A landscape with many valleys, sampled at points; each row gives a point and its height.
A ball rolls from a point to whichever of its 4 nearest points has the largest drop for the distance, and stops where none of them is lower. Distance is the straight distance between rows; heights are no part of it.
Giga (h 339): [ 20   9   9  13 -10 -13  11 -22  16  -2]
deru (h 445): [25  6 -9 -5 21  4  8  2 32 13]
Suza (h 252): [ 12   8 -18  18   7   8   2 -18 -17 -22]
fopel (h 181): [  6  -7 -11  15  13   4  -6  -7  17  15]
niziz (h 162): [  9 -12 -18  15  29   9 -20 -10  -1  -3]
Zene (h 219): [ -6  11  -7   5 -16   2  11   9 -16  -4]
Nadad (h 402): [17  4 -4  6 14 -4  7  1 37 21]
Kasan (h 412): [  8  11  17   9 -18 -12   6 -15 -13 -20]
Kele (h 116): [ -1 -22  -8   0  25   3 -30  -2   0  10]
pab (h 472): [-21  13   1  -1 -24   6   2  12  -7  23]
vebaz (h 301): [-25   4 -12 -23   3  15  -1  24 -15  -3]
roku (h 120): [-29 -13 -14 -29   1   8  21  32   9 -11]
zibaz (h 241): [ 28  -1  -6  15   6  -2  12 -21  22  -7]
sef (h 381): [ 27   0  17   8 -11 -10  10 -32  13 -18]
Narev (h 657): [ -6  13  29  -8 -17 -13  27  14 -14 -18]
gor (h 289): [ 8 -5 -9 14 -6 -4  1 -3 30 25]
zolol (h 495): [ -9  15  10  -5 -19  -7  20  15 -18 -10]
dufuv (h 510): [ -6  15  39  -6 -16 -17  10  -6 -13 -24]
lusik (h 113): [ 10   5  34  11  -7 -14   1 -37  -1 -29]
vot (h 147): [ -5 -30   1 -10  11  -5 -36  -6 -10  24]
pobi (h 492): [-25   9  -3 -27 -14   4   0  31  -3  18]
Fibuf (h 376): [ 14  13   9   8 -12  -9  12 -16 -22 -27]
zaz (h 124): [ -5   8 -14  -2  -2  12  11  14 -19 -13]
zod (h 180): [-24 -16  -2 -18   2   0 -31   8 -18  22]
bog (h 324): [-12 -13  -6 -17  -5   4  37  25   5 -26]
kot (h 214): [ -5   3  -5  11 -12   5 -10  -2   2  20]
bobe (h 175): [ 19 -36   6 -18  36  -8 -32   4   9  26]
gub (h 170): [-18 -13  -5  -6   8   1 -32   5 -14  16]
Teruk (h 104): [ 22   0 -20  20  15   8  -4 -18   8 -14]
nogat (h 115): [  5 -11 -15  14  12   9 -18  -9  -2  -3]
Mumob (h 223): [ 15   0  -9  22  -5  -1   2 -14  12  -1]
Gero (h 653): [ -4  10  22 -11 -14 -14  26  14 -18 -31]
Dinof (h 242): [-35   0  -3 -30   1   6 -17  20 -15  17]
Zeri (h 297): [  2  13  32   4 -15 -15  -2 -23 -13 -30]
Tirag (h 280): [ -6  10  -3  10 -19   2   3   0  -9   5]
deka (h 287): [-23   8 -14 -18 -10  12   4  21 -11  13]
Zulo (h 419): [ 45  -1  10  -5   7  -8  14 -34  22 -27]
pob (h 747): [ -8  12  31  -3 -31 -10  18  10 -10  -4]
Zul (h 203): [  3   5 -10  18 -10   5   3  -7 -12  -3]
nor (h 193): [-23  -6  -6  -1  -5   7 -25   3  -1  28]
bogan (h 292): [ 28   4  -1   9   4 -12  16 -21  23  -7]
fabe (h 110): [-18   4  -9 -21 -10   9  20  27  -2  -5]
mut (h 332): [-12  12  -5   2 -21   6   9  10 -13   7]
vob (h 611): [-21  11   1 -21 -22  -4  23  26   0  12]
Pumiz (h 56): [ -7 -10 -12  10   8   8 -22  -1   3  16]
Kemet (h 371): [ 42   7  13  -3  16 -10  21 -22  24 -11]
Remo (h 304): [  3  16   0   8 -16  -5  14   4 -21 -18]
tov (h 767): [-15  16  50 -16  -1 -18  14  13   0 -35]
belot (h 82): [ -7  -9 -13  10  16   9 -24   1  -6  11]
rira (h 174): [-24   4 -11  -5  -7  11 -10  11 -14  14]
Pevo (h 199): [ -2  11  -7 -10  -9   8  23  17 -16 -17]
fekis (h 114): [-13 -12  -5  10   4   5 -24   1   9  31]
mub (h 132): [ -4   0 -12  17  -4   8  -7  -9   3   8]
Zud (h 194): [ 17 -17 -10   5  40   5 -12   0  18   3]
Pato (h 145): [  6 -30  -3  -2  32  -4 -27   2  12  23]
nado (h 125): [-15   2 -14   7   3  12 -14   6 -15   4]
gog (h 188): [ 17 -16   2 -12  41   4 -15   8  25  20]
pelav (h 429): [ 26  -1   6  16   2  -8  11 -33   7 -27]
pogir (h 127): [  1 -11  -7   5  10   5 -14   2  19  24]

For each start below, name the point where the ball stops.
Gero -> zaz
pob -> zaz
Remo -> zaz
rira -> Pumiz
Zud -> Pumiz
niziz -> Pumiz
Zul -> Pumiz
tov -> lusik

Two balls start at each pair of points below. Name the first point that both come to, or write never.
zod, mut -> never
Kasan, Tirag -> never
bobe, gub -> Pumiz
